Points on a hilly landscape, in no order, each with its height.
A ball rolls from a point to the lowest of its 2 nearest points, and stops where none of them is lower. Distance is the straight distance between rows; heights are no part of it.
q_219: [ 27 -16 -35 -35  -6   9 -19  28  59 -32 -30  -1 -26   1  10  -9 -24 -23
  15 -13  20  46  -2   2  26 -22  -1  30]  h=6.58
q_508: [ 14 -11 -10 -15  10   1  11  30  45 -19   6  -1 -53  25   0  10 -32 -11
  37  -4  25 -15   1 -15  33 -45  47  11]  h=2.73
q_675: [ 12 -47   0   7   9  15 -23  11  35   6   6 -22  24   0  23  21  -4   5
  21 -26  10  54 -10  16   9   9  26  14]  h=8.09
q_915: [ -5  -3   4  15 -11  -1  -2   4 -18  44 -16  13 -12   0 -20  -1  43  -5
  13  17  -6  -7 -32  15  29  19  -5 -17]  h=7.18
q_156: [-37  20  34   4   0 -56  31 -24 -30  21  24  -8  17  24 -12 -13 -41 -42
 -35  10  20 -43  59 -34 -11 -22 -18   3]  h=5.37
q_93: [-19   6  34  33   1  12  15 -30 -54  29  28  -4  41   2  30 -34  29  23
 -23  -2   8   4   0  13 -21  20   7 -18]  h=4.60
q_189: [  7   4 -44   3 -40  35 -17  -9  39 -36 -54  -6  -7   0  -4  -5   8   5
  14 -16 -14  16 -16   8   2  36  14 -18]  h=3.83
q_272: [-12 -13  10  34 -10  12 -37 -33 -25  -2  45  25  22   6  54   4  -1  25
  18 -11   3   9  40 -24 -56  17  26  22]  h=5.92
q_396: [-25  17 -26  -7   0  26  -1  -4  -2 -46 -31 -13  40 -19  17   9  21  35
 -18  30 -36  -7  -6 -11 -15   3 -10 -42]  h=5.16
q_657: [-23  -9 -16  12 -23   2  -8 -45  -9 -37  16 -21  15 -17  21  12  17  37
 -14  51 -12   8  31 -24 -28 -15  -5 -21]  h=3.09
q_395: [ 28 -34  21  -5  25 -23  36  15  16  32  10  -2 -13  16  -7  29 -12   2
  20  -3   7  -9 -38 -12  48 -14  -7  -8]  h=6.46
q_247: [ 20  16  14  13  14 -37  24 -11  -1 -23 -17 -31 -39   3 -21   2 -49 -12
 -13 -16  14 -65   9  -6   6 -51  -4 -14]  h=4.80
q_576: [-14 -36 -17  37 -26  25 -47 -22  23 -15  -2  -2   9  -1  40  23  20  32
  30   1   8  22 -12 -10  -4   9  24 -28]  h=5.72
q_531: [-22  10  29  45 -14 -66 -16 -34 -36  16   5  12 -17  26 -24  19 -40 -13
 -29   1   6 -56  24  -4 -14  12 -19 -24]  h=5.94
q_602: [  1  15   2  33 -41 -31 -28 -22 -26  36  13 -32 -28   3 -22 -30   1 -29
 -16  18  16  -4  22  15   2  -4  -6   8]  h=6.29
q_935: [  1   4   7 -29  32 -35  52  -5 -19 -24  32   2   4   0   1 -24 -22   3
 -12  10  26 -16  14  15  12 -40  14  -1]  h=5.74
q_940: [ 32 -18 -34  -5 -36  16 -31  24  76  -9 -25 -14 -42   8  10  -3 -19 -37
  18   0  42  30  -6 -13  34 -10  17   4]  h=6.82
q_594: [-22  -8 -26  -3   4   3 -49 -15   4 -39 -33  13  15 -20   7  21  14  29
 -16 -36  -2  25 -27  35 -10  25 -17 -33]  h=5.78
q_136: [ -1  -9 -14  15 -20  33 -11   6  13  31  -2  10   3  11  32   2  27  25
  51  -1 -27  21 -24 -13   1  22  17  15]  h=4.50
q_94: [ 13 -13  21  23  -7 -10 -10   4  23  13   8 -50  -8  -3 -25  27  -8  -4
   1  24   3 -31   9 -39  22 -33 -13 -17]  h=7.41
q_958: [ -6  13 -12 -16   3  30  21   4 -20  13  18 -13  15  17  17 -47  15  13
  17  -2  -8  16   5  36  -6  -9  49  10]  h=7.27
q_622: [-12 -28  16  -8  32   5  13  -9  -3 -12  53  13  33 -17  34  16 -11  25
   2  10  15  27  10 -10 -14  -1   7  19]  h=7.12
q_601: [-21 -20  -3 -12  -2   0  -2 -26  -1  -3  24  -4  21 -22  18   3  40  33
   0  51   5  19   6 -30  13  -4 -15  -7]  h=3.42
q_300: [ 21 -28   1 -10  14 -37  23   2  11   8 -12  12 -32  -9 -33  12  11   3
  -4  -8  25 -12 -53   6  45 -20 -34 -20]  h=6.23
q_638: [ 37  16  33 -27  34  -6  64  32  -3  25  17   0  -5  29 -16  -7 -25  -7
  -5 -34   3 -23  -2   0  10 -11   1  25]  h=6.77
q_75: [ 19   5 -21   2 -29  -1 -15  14  -9  41 -13   7 -47  12 -16 -45  20 -26
  13 -16  19   1 -23  32  16  17  -1  21]  h=6.80
q_160: [ 25   0 -27   7 -27  -5 -29 -17  38 -41 -32 -24 -29 -21 -25   4 -12  -5
 -11  -9  10  15  -7  -7   2   9 -25  12]  h=3.94
q_587: [ 20  -8  15  29  -2  -5 -25  16  43  13 -22 -52 -16  -8 -32  15 -31 -20
 -15 -10  21 -29  -6  -6  27 -30  -9 -19]  h=7.24
q_939: [-20 -20  15 -23  40   8  19  -7 -17 -20  14  27  78 -35  36 -11  25  34
 -29   4 -10  44  -1  12 -10  28 -15  -1]  h=4.01
q_191: [  7 -16   8 -17  13  10 -12  39  30 -20  23  21 -34  18   3  43 -34 -13
  26   2   8   0  14 -11   7 -33  42   9]  h=2.49
q_152: [-19  -1  16  -5  39  33  15   7 -39  -8  36  13  81 -31  43 -31  21  22
 -14   7  -7  26  18  24 -23  25  13   9]  h=4.19
q_796: [-39  13  13  19   1  14 -56 -20 -43   2  25  10  36 -24  30   3  10   6
 -31   2  -4  13  54 -30 -63  11 -11   5]  h=3.43
q_525: [ 12 -12 -28   8 -11   1 -22   0   9 -34 -36   5 -43  -5 -16 -16 -23 -14
 -11 -32  47  14 -33  81  23   7  31 -36]  h=4.46
q_8: [  4  20 -28  31 -47  40 -26 -17  28 -43 -46   5 -10   1  12  14 -18  26
  16 -21 -22   4  -5   4 -32  46   7 -13]  h=3.44
q_493: [ -7 -27 -19  27 -30  24 -43 -36  23  -6 -33  -6  31  -7  38  13  24  34
  18 -21  -1  36 -35   2  -3  46 -10 -33]  h=5.55
q_289: [ -9 -16 -17 -14 -17  -4   9  -9 -18  30  23  18 -13  -4  21 -24  44  -2
  28  16  15  48 -13   0  13   8  -5  45]  h=4.02
q_121: [  6  14  30  12  23 -19   0   6 -12   8  -9  22 -36  23 -24  32 -27  -6
   2 -19   8 -49 -20  37   5   1  26 -33]  h=3.98
q_891: [  5  11 -11 -18  12 -15  37   3  -3  -7  11  -1 -40   7 -19  -2  -1  -4
  13  25  -3 -54  -7 -20  27 -38  19  -5]  h=3.64
q_790: [ 16  25  -6 -16  15 -45  38 -11 -14 -15   5 -10 -33  11  -6 -16 -51 -27
 -22 -27  10 -67  28 -21   5 -45 -20  34]  h=5.02
q_994: [-26   2  30  10  15  17 -43  42 -22  33  19  -6  25 -18   8 -10  35 -13
 -18  23  -9  20   8  13  -9 -13  13 -26]  h=4.40
q_366: [  7   9 -13 -13  15  -3 -27  22  18 -17 -12 -23 -38 -17  -4 -17 -36 -38
 -24 -19  24   6   8  28   5 -44  12  16]  h=6.27
q_82: [  4   0 -38  -8 -29  10   6 -23  42 -26 -61 -32  -1   5  -4 -17  12  23
   0  20 -12  13 -30   5  33  13  11 -51]  h=4.38
q_176: [ 15  -7  12  -6  26  -7   5  10 -13  -1   3  43 -33   7 -23  17 -20 -13
  12 -42  13  -9 -32  46   9   3   7  -2]  h=4.12
q_836: [  6  -7   4  26  -8  -2  -2 -14   9  -3  -7 -60  12  -3  -5 -19   5  -3
  -4  15  15   2 -12  37  18 -25  16 -40]  h=5.98
q_561: [-35  11  29   2  11  19  33 -20 -44   7  36  16  48 -12  29 -27  19  14
 -15  14  -8   7  29  -7 -32  34  -6   4]  h=4.39
q_341: [ 21 -19  -3 -23  20   1 -37  56  38 -22 -23  11 -23  -5  -2  -5 -12 -50
 -11 -23  17  14 -30  51  36 -27  11 -16]  h=6.57
q_814: [ 14 -32 -23 -52   8   0   9  23  32  -6 -46   4   8 -10  -7   6  12 -13
  -1 -30 -20  23 -45  19  46  12 -23  -8]  h=6.89
q_302: [ 20  25 -45 -21 -31  42   4  24  55 -11 -60 -15  -6  33   4 -27  -2 -13
  31 -21   2  33 -17   4  17  25  29  -5]  h=3.73
q_4: [ 44 -10  19  31 -13  -4  14  17  13  42  -9  -7 -32  44 -10  12 -11  -3
  27 -42  12   8 -28  18  13  39  -3  15]  h=8.27
q_453: [  0  20 -29 -29  22   3  48   3  -2 -29  16  24  -1   1  -4 -17  18  22
  13  45 -23 -42   9 -13  15 -20  19  -2]  h=3.97
q_351: [ -5  -1  22  57 -36  20 -40 -32 -10  15   2  -3  30 -19  37  -5  29  27
   4 -11  -8  20 -14 -12 -36  34 -18   4]  h=5.06
q_534: [-31 -20   2 -13  18   2  -9 -25 -11  -5  -3   3  55 -39  20   8  44  25
 -24  21  -9  21 -16  -7   1  17 -28 -28]  h=3.76
q_876: [ -1   9  -2   1   0  48   0  23  48  -2 -37  -9  39  17  13  16  10  13
  34  -2 -40   9 -19   1   9  15  32 -32]  h=3.78
q_688: [-31   4  24 -13  18  35 -26  13 -20  26 -14  34  56 -25  18  -7  46   4
 -20  -9 -30  23  -8  12 -28  31 -27   0]  h=3.84
q_199: [ 18 -16 -26 -12 -14  14  51  23  28  36   5 -15  13  26  13   5  15  16
  45  10 -12  18 -13 -13  30  -3  -2  25]  h=7.78
q_39: [ 23   5   8  -2  -2 -11  36   1  11   1 -25 -45   8  -6 -31 -11   9  -6
 -17   3   4 -16  -4 -21  24 -11 -52  13]  h=6.38
q_714: [ -8 -17 -25 -17 -10  -2 -10 -20 -12  -6  21  17 -23  -5  16  -5  28  -1
  17  17  24  36   7   5   8 -17  29  25]  h=3.74
q_29: [ 21   9 -25  -3 -27 -13  23 -10   8  -6 -35 -31 -21 -26 -29 -32  21 -12
  -8  14 -10 -14 -23 -10  39 -21 -42   0]  h=6.45
q_463: [  7  43  15  28 -20 -21  17 -13 -19   3 -10 -38  -6  24 -33 -14 -35 -10
 -20  -3 -21 -54  28 -25 -21  10 -33  12]  h=5.71
q_764: [ 41  22   6  15   4  -6  12   7  36 -43 -35 -21 -35   0 -28   4 -58  -8
 -23 -44   8 -52   3  11  13 -23  -7 -12]  h=4.55
q_31: [ 49  -8  -4  33  -2  12  -5  32  37  20 -42  -5 -38  16 -30  13 -24 -14
  18 -27  -5  -7 -31  11  21  36  -3  14]  h=8.39
q_224: [-14  -7  40  22   0 -27  50 -27 -33  58  41  10   2  36  13  -9 -19   8
   2  -4  29   9  11 -14 -10  19  -9  16]  h=2.45
q_713: [-10 -18 -12 -24  28  24  11  18  35 -12  25  17  82 -21  47  -4  19  40
  17  38 -36  25  20 -11  -2  22   8  12]  h=7.30
q_256: [-13  24   5 -37  24   8 -27  36 -10 -19 -27   9 -25 -45 -28  -8  16 -27
 -36   5 -15 -46  -1  10   6 -43 -18 -19]  h=5.42
q_523: [-14  -4 -12 -32  31   2  -7  -1  -9 -48  18  41  -2  -9   3  42   2  14
  11  12 -13   0  10   1 -18 -15  10  -5]  h=5.47
q_216: [-20   9  14  -3   6  26  -8  21 -38  37  -1  15  35 -10   8 -20  63   2
   0   8 -10  12  -1   6 -10  26  -7 -10]  h=4.10
q_961: [ 30   9 -11  14  -9 -24 -18 -16  28 -42 -22 -24 -39 -14 -24  10 -50 -16
 -19 -30   6 -31  13 -14 -11 -10 -35  16]  h=4.29
q_263: [ 25  -8   5  17 -17   9 -35  28  69  -1 -27 -30 -28  11 -13  16 -33 -32
  11  -3  24   0  -4  -7  30 -15  28 -26]  h=7.05
q_793: [ 22 -10   0 -15  20  17  41  31  28   5  15 -35  25  15  16  -3 -13  15
  35  14 -18  29  15  -4  14 -20  16  30]  h=7.60
q_623: [  1 -18  -4 -10   8 -24  28 -31  -5 -24 -14   4 -10 -16 -11  10  10  17
 -18  -5  20  -4 -33  26  12 -12 -17 -29]  h=6.04
q_603: [-25   1  24  17  -7   1 -21 -11 -30  31  40   6   9  10  15  -1  -8  -1
  24  -2   3   3  37   2 -31  -4  33  21]  h=6.01
q_383: [-14 -23  -6  23 -19  12 -27 -37  -6 -20  26  24   0 -12  44  27   7  40
  31  -4   0  11   7 -17 -32   2  12   6]  h=5.84
q_186: [ -3  13 -14 -10  10  38 -26  26  30 -37 -37   6  -7   7  -6  17 -26  -8
   1 -19  -8  -2  -3  35  -2   3  40 -33]  h=4.31
q_858: [ -5 -20  -7  15 -21  43 -21  17  28  33 -35  -1  48  11  34   8  19  37
  41 -13 -31  19 -21  -5  13  32  26 -24]  h=4.16
q_914: [ -2  47   3  -1  -9  20  -5  23 -11  12 -13 -27  -7  -1 -23 -23  19 -24
  -5  33 -36 -47  24 -25  -6 -10 -16   5]  h=4.79
q_866: [  2 -29 -34  -2 -30  12  -2 -12   5  14   7  36   0  -3  29   1  38  24
  39  -3  -5  25 -23 -22  16  20 -13  31]  h=4.34
q_452: [  7 -40 -10 -43  16  -2 -24  51  39   0 -34  21  -2  -5   0   0  -1 -41
   2 -27   5  43 -46  34  52  -8  -3  -8]  h=6.71
q_122: [-37  -1  39  38   3 -21 -41 -23 -33  -1  24  -3  21  -6   9  42 -25   6
 -30 -13   8 -10  25  -5 -37   1   2 -33]  h=3.17
q_16: [ -2  -7   8 -36  26   7  20   2 -20  -1  23  19  36 -30  10 -11   8  -6
 -13  -2   8  31   7 -13  -8   0 -16  40]  h=7.00
q_168: [ 39 -17  32 -11  40 -12  40  52  23  19  10 -13  -1   9 -11  25 -24 -10
  -1 -24   2 -10  -4  -2  30 -31  -2  -4]  h=6.62
q_997: [ 23  12  17  39  -9  -9  21 -15 -13   0 -31 -37   4  14 -36   0   2  23
 -25  -6 -12 -33 -26  12  -9  18 -44 -27]  h=6.36
q_853: [ 13  49   3 -22  10  20 -14  38   4  -1 -25  -7 -26  -6 -20 -28   2 -30
 -12   0 -27 -52  19  -3  12 -42  15  -9]  h=5.17
q_934: [-22   4 -12 -32  12 -10  62 -21 -24  -9  53  54   4   5  10  -8   9  31
   9  39   3  -3  36 -44 -15  13  -3  32]  h=6.75
q_707: [  4 -21   1  26 -27  12 -33 -28  -1   5 -33   1  27  -7  16  -3  33  21
 -10 -24 -21  15 -28  -2 -12  55 -42  -3]  h=5.32
q_861: [-11  -2  22  24  15  -4  26 -35 -48   6  22 -12  30  16  17 -22  -7  15
   0 -18  18   5  -5  46 -26   9  41 -15]  h=4.78
q_223: [  7 -17  -1 -32  25  29  24  36  43  -1   5 -21  74  -5  19   5   0  12
   4  26 -30  24  15  -7  20   1   5   4]  h=7.44
q_800: [ -3  -3  41  29 -11 -41 -23   4  -2  39  32 -27   1  -3 -14  14 -17 -20
  -6  26   8 -13  31 -47   5 -23 -22   6]  h=7.57
q_864: [  7  26  -2   6 -17   1  25   8 -32  43  23 -13 -12  33   0 -43   3 -14
  21 -12   4   2  -1  18  -3  -4  33  35]  h=7.11
q_284: [-14  18 -14 -42  14 -10  48  13 -25  -8  26  40  17  -4   4 -23  12  -1
   4  21   1  16  19 -18  -8  -3 -19  58]  h=6.86
q_56: [-28  11  13   1  31  28 -16   9  -3 -28  21 -16  51 -24  18  19   1  21
 -16  22 -23   7  30   5 -32 -11  13 -16]  h=5.45
q_125: [ 18 -28 -20 -24   0  -8 -41  27  40 -38 -13  -3 -42 -15   4 -10 -25 -50
   1 -24  37  50  -9  29  28 -34  19  16]  h=6.43
q_665: [ 15  13  18 -15  27  -2  40  11 -25   9  28 -28  28   4  -2 -33  -6  -8
 -19  12  -1  -4  19  17   3 -16   2   5]  h=5.93
q_475: [-28 -15  44   8  33 -37  40 -17 -43  45  53  22  25  26  27  -7 -39 -10
 -21  -7  41  15  41  -9 -27   4   6  16]  h=2.68
q_483: [ 12  12  15 -19  29   1  -6  32  -6   2  11 -15  -2  -2  -9 -26  -8 -36
 -13 -12   3   2  10  26  -3 -36  27  20]  h=6.12
q_830: [-28  15   8   6   7  22 -36 -10 -32 -19  -5  23  42 -27  21   3  31  27
 -22   0 -28  11  14 -12 -52  27 -19  -2]  h=3.61
q_699: [-14 -11  47  69 -24   2  -4 -34 -34  34  16  -6  43   1  30 -14  19  22
   5  -3  -3   9   2 -13 -47  39 -11  -8]  h=4.83
q_926: [-23 -16  48   1  20 -38  38 -32 -31  25  37  12   3   9  -5  13  -8   5
 -20  15  29 -12  -3 -25 -10   8 -23  -5]  h=2.74
q_621: [ -7   9  14 -12   7 -66  43 -15 -20  15  32  -7 -12  16 -12 -12 -53 -23
 -27  -4  25 -41  29 -31   5 -35 -32  29]  h=5.21
q_133: [ 12 -29  26  15   4  -5 -22  16  20  43  -1 -44  22 -12 -14  17  10  -9
 -19   1   0  29 -14  -7  15 -10 -18  -9]  h=4.99
q_959: [ -1  19  16  36  -7   6   1 -16   9   2  13 -76  14  19   5 -13 -16  -4
  -4  20  -4   0  21   1  -8 -29  38 -25]  h=5.77
q_397: [-21 -14  31 -27  37 -20  71 -24 -32  -6  42  15  37  -9  13 -12 -19   5
 -32  27  24   9  40 -31 -31  12 -32  24]  h=2.98
q_677: [  6  -2 -10  17 -17  11  46 -35 -11  -7 -21  -2  11  13  -2   2  38  36
  13   5 -23 -15 -52   8   4  26 -16 -27]  h=6.81
q_368: [ -3   5  -5  34 -28 -24 -26 -33 -22  -1   9 -46 -14   2 -17 -25   4 -15
 -18  15  29   3   3  29  -3 -29  18 -18]  h=6.15
q_451: [ 16  38 -43 -16 -33  16  18 -17   2 -23 -33 -15 -22 -10 -20 -47  21   0
  -2  15 -23 -11 -11   6   6  -2 -19  18]  h=6.08
q_242: [ -5   6  -8 -34  27  13 -55  44  31 -37 -40   3  -4 -30 -28  25 -20 -27
 -32 -24 -19  -3  -9  13   0 -19 -17 -18]  h=4.74
q_894: [  4   2  21  30  -2 -25  15 -11 -13  11  12  -3 -19  29 -22  22 -28   5
  10   0   1 -39  -6   0  -3  -2  25 -30]  h=3.82
q_437: [ 20  25   3 -27   5 -12  63  25 -33  32   7   1 -19  33 -12 -44  -1 -19
  -1 -32   1 -13  -4  28   8 -11  10  30]  h=6.93
q_874: [  8 -21 -30 -25 -38  14 -16  -6  31  -2 -42 -20  31 -11   7 -14  21   2
  16 -12 -26  49 -15 -10   6  21 -23  16]  h=7.31
q_825: [-21   1 -33  -8 -12   9   4 -10  22 -22 -43 -10  33 -10   9   9  28  34
   7  18 -46  -7 -33  -7  21   7  -1 -42]  h=4.87
q_643: [-28   4   0  12 -16 -34 -33 -35 -35   1  13  30 -25 -22 -13  15  14  -6
 -19   3  13 -14  10   7 -22  14 -29   0]  h=5.80
q_434: [-20  48 -13 -19  -1  24 -14  15 -33  16   8  53 -25  24   3  -1  13  -9
  30  -2 -33 -29  29  -6 -34  10  28  12]  h=6.32
q_400: [-20 -40   1  -1  14   6 -51  -3   6 -16  27   2  -1 -37  25  44   3  11
   1  15  15  28  11 -12   3 -21  22 -11]  h=2.87
q_251: [ -8 -14  -6  -5   0  -8  -7 -45 -23 -27 -21  31   0 -28  -9  19  22  30
 -25 -18   1   1 -45  30  -8  25 -13 -32]  h=5.90
q_770: [-10  13 -15 -38  16  -4   4 -27 -14 -40  31  52 -11 -13   9  29  -4  10
   3  -4  -9 -13  23 -35 -48  12  -5  18]  h=5.56
q_843: [  1 -15   1  -6   2  -6 -19  -5  16 -14  -5 -11  16 -32  -9  26  16   0
 -27   2  -7  35  18 -30  -7  -7 -44  36]  h=5.49
q_292: [  5 -19 -11 -15   2 -12   5   9   2   9  47  -5 -31  10  11 -13  -5 -24
  25  20  32  25  17   7  25 -48  43  30]  h=3.46
q_408: [ 11 -29 -54 -59 -16   5   2  10  46 -12 -46   1  10 -10   4 -14   8   0
  19 -25 -18  52 -23  -6  38   5 -23  15]  h=7.09
q_637: [-30  18  13 -16  21  20  -5  21 -29  27  57  22  20  10  12 -16   4 -14
  13  14  -1   3  46   0 -29   4  31  29]  h=6.10
q_459: [ 21   3   5  32  -8   2   7  -6  14 -16 -31 -46 -19  13 -23 -14  -3  -7
 -16  -4  14 -22 -30  31  32 -13  19 -59]  h=6.19
q_225: [ 16 -29 -25   6 -20  21  21  15  41  16  -6 -20  21  28  28   1   8   8
  42  -5  12  54 -16   6  38   3  23   3]  h=7.95
q_855: [ -8 -13  28  -9   4 -39  21 -10 -13  33  23  32 -26   2 -24  35  -4  -8
 -12  20  25 -36  -7 -27  13   0 -21 -16]  h=3.00
q_34: [-27 -16  26  28   4 -15 -50  -5 -22   4  36   1   0 -10  10  40   3  10
 -26  15  23  17  14   6 -19 -23  12 -38]  h=3.05
q_660: [-11 -25  -4   2   5   0 -38   1  16  -1  26  28 -25  -2  11  49 -12   0
  29  12  18  11  10 -11   9 -17  42  -7]  h=2.69
q_580: [ -6 -13 -12  24 -21   2 -12 -38   6 -45   7 -12 -17   8   9  26  -2  35
  -5  28   6   1   4 -10 -16 -18  25 -35]  h=3.33
q_194: [ 15   0 -20  -1  10  -5  15  -8   8 -33 -18  16 -45  20 -22  -3 -29 -11
  13 -36  16   0 -32  51  24  -6  25 -21]  h=4.28
q_911: [ 33  33  24  18  -7  -6  37   2   3   2 -29 -50  10   8 -30 -31 -10   0
 -25  -3 -20 -45   2 -15   5 -10 -28   3]  h=6.05
q_3: [-11 -36  -5  -9  28  16  26   3   5  -6  43  17  57 -11  54  -5  14  44
  30  18   5  38  -2  13   6   9  29  11]  h=7.20
q_965: [-18 -17 -17   6 -22  25 -57   2   7  19 -51  21  19 -33  12   0  25   3
  -4 -21 -35  18 -29   7  -1  57 -40  -8]  h=5.52
q_178: [-41 -11  33 -28  31 -21  61 -16 -38  13  50  24  35   7  19 -21 -43 -10
 -26  -5  29  26  51   0 -26  16  -2  38]  h=2.81
q_625: [ 15 -30   8 -17  15 -10 -23  17  38   1  -3 -18   7 -39 -19  25   7 -16
 -31   1   4  20  -5 -13  18 -23 -40   9]  h=5.28
q_938: [  5   1  -5  25 -28  -3  17 -15  12 -31 -14 -29 -21  27  -9  11 -14  18
  18  20   3 -14   2  -5  -3 -10  25 -31]  h=3.52
q_624: [-14  28 -19 -13 -10   4  54 -34 -35  -5  29  50 -17  19  22   3  14  37
  43  20  -4 -11  15 -38 -16  12   6  32]  h=6.65
q_990: [ -4 -14   6  -1 -12 -17 -13 -41 -11 -17   8  14  -9 -28  -9  23  10   2
 -11   9  12  19  -3 -24 -30  19 -38  14]  h=5.68
q_281: [  6  28 -33 -36  -8  52 -13  37  46  -8 -30  -3   4  15   3 -21  13 -18
  29  -4 -18  26   3   2   6   4  30   6]  h=3.13
q_473: [ -7  -1   4   7  10  32 -25  15  20 -18 -34  19  11   4   6  45  -1  18
   9 -17 -26   8 -13   2 -10  18  24 -34]  h=4.11
q_134: [ 24 -24 -14 -19   3  -1  15  39  41   6  11   2 -43  16   8  -5   1 -22
  26   4  25  17 -12   6  49 -55  22  23]  h=3.08
q_501: [-16   4 -20  13 -14  26 -77   4  -5  -7 -28  11  -1 -24   4   1  24  -2
 -14 -26 -17  25 -14  32 -18  41  -9 -12]  h=5.67
q_89: [ 18  20   1  26 -37 -37   2 -21 -46  55   6 -11 -23  13 -26 -48   8 -29
 -24  -8  23   0   2  23   6  36 -32  24]  h=6.47
q_109: [-26   3  16   0   2 -53 -17 -33 -33  -3  18  36 -14   7  -8  19 -20 -22
 -25   5  20 -37  32 -16 -35  10 -30  -6]  h=5.86
q_711: [ 24  37 -44 -35  -4  48  18  31  44 -28 -19   0 -38  10 -12 -29  -8 -17
  24   9 -23  -7  17 -14   8 -27  29  14]  h=3.68
q_630: [ -3   7   8  -3   1 -22  25   2 -11  20  20  33 -35  24 -16  28   4  -1
  36  29  -5 -38   4 -39  17  -7  -1   5]  h=3.31
q_309: [-43  12  20  30  -1 -14 -30 -30 -40  -7  42  -6  20  -5  27  16 -12  15
 -21  24   3  -6  58 -36 -53   0  -2  -7]  h=3.30
q_183: [ 18  -2  -4  38 -22  -5 -35  14   0  51 -21  -2 -31  -4 -31 -26  17 -30
   5  -3  18   2 -34  42  27  31   7 -14]  h=6.98
q_286: [ 12  30 -13 -18   0  25 -44  28  26 -35 -41   8 -40  -2 -27  12 -22 -16
 -13 -25  -6 -20  -8  11  -7  -4  11 -13]  h=4.52
q_759: [ -1   5   3 -26  51 -12  23   7   7 -27  15   5  16 -21  -5  17 -12   8
 -22  11   1 -12   7  -5   1 -29  10  -9]  h=5.60
q_690: [ 37   9  -7  17  -6 -13  11  14  -1  23 -30  20 -40  13 -51   4  -9 -13
   8 -30  -6 -37 -37  20  14  43 -33   7]  h=8.53
q_27: [-10  28 -10   2 -14   2  29   0  -6  -5  -2  -9   7  -4 -20 -18  19  20
   1  54 -30 -32  12 -33   6 -19  -3 -21]  h=4.35
q_633: [ 22   1 -10   8  -1 -50   6   8  -9  25  17  37 -71  23 -26   7 -42 -26
  10  -9  30 -36  -2  -8  18  -1 -23  52]  h=8.70
q_744: [ -9  27  -7 -13   6 -15  11  -7 -44  15  18  46 -24  16  -4  -9   5  -5
   7  -6   9 -22  10   1 -24  16  16  35]  h=6.42
q_700: [  8  17  21  39 -20   4  20 -18 -23   9 -33 -11  10  19 -10   6  25  24
   6   1 -38 -28 -33  -4  -8  42 -20 -29]  h=6.59
q_970: [ -4  28 -29 -32  -7   6  16   7 -13   1 -18  34 -17 -17 -19 -16  25  -5
   0  14 -27 -19  -5 -10  -2   8 -26  14]  h=5.79
q_164: [-29  15  -7 -11  38  24  -5   9   2 -54   8  17  41 -22  22  30  15  31
 -23  38 -36  -5  29 -28 -32   1  -5 -16]  h=5.36
q_723: [-15  33 -24 -14 -11 -20  47  -7 -37  26  32  43 -29  43  -3  -7  -9   9
  15   7  -7 -29  19 -43 -12   8 -12  50]  h=6.53
q_826: [ 23   0  -4  29 -21 -12 -12 -21   9  -5  -4 -42   6  -7 -14   3 -15   1
  -9 -27  12  20   1   0 -17  14 -25  28]  h=3.50
q_916: [-11   9  22  18   6  29 -17   3 -11  -2  13 -56  53   9  16   9 -11  21
 -14  31 -16   0  36  -6 -25 -24  19 -23]  h=5.57
q_38: [ 17   3   5  -1  -8 -32   1   8 -41  56  22  16 -40  19 -17 -37  10 -43
   0 -20  33  12 -18  42   9  15  -8  45]  h=6.64
q_407: [ -4  -7  23   4   8  15 -36  45  17  17 -12 -35  31  -7   5  16  17 -13
   1  11  -7  21  -1  10   7 -26  23 -11]  h=4.67
q_69: [ 25   1  14   8   3 -31   8   5 -13  29  -6  40 -49  -5 -39   8 -21 -26
   0 -20  12 -21 -17  -4   9  37 -45  27]  h=8.62
q_629: [ 22 -34  20  13   2  -1  -8   8  14  28   6   8   2   7   5  30  -2  -9
  22 -30  16  29 -21  19   9  24   2  17]  h=8.17
q_537: [ 18   7 -13  34 -34  14  -6 -28  13 -40 -28 -31 -10  13   4  10 -37  22
   3 -27  -6   3 -11  10 -34  19   4  10]  h=3.10
q_787: [-15  38  -1 -25  20  33  -3  29 -17  21  16  26  -9   8  -5 -19  17 -21
  13  17 -23 -19  26   8  -4  -9  36  13]  h=6.21
q_399: [-19  27  25  14  -6 -36   4 -25 -22   1  17 -35  20  22 -17   2 -35 -20
 -31  17 -16 -52  44 -25 -31 -22 -10  -8]  h=5.50
q_725: [  3  31 -18 -42  12   3 -21  35  -9 -20 -28  48 -32 -31 -29   0  26 -30
  -9  -5 -24 -35 -13   2   5 -14 -16   1]  h=5.58

Where does a ball stop that starts at each point below?
q_451 | q_224
q_997 | q_537
q_351 | q_657
q_800 | q_537
q_525 | q_657
q_625 | q_191
q_861 | q_657

Call two points neighbours if one is among the 2 nearest of the other. Go from one point of each pair to the other, from neighbour to neighbour, staying as low as possible. Name the highest point that can't be avoided.
q_281, q_876 | q_256
q_224, q_281 | q_853
q_537, q_281 | q_189
q_191, q_876 | q_136
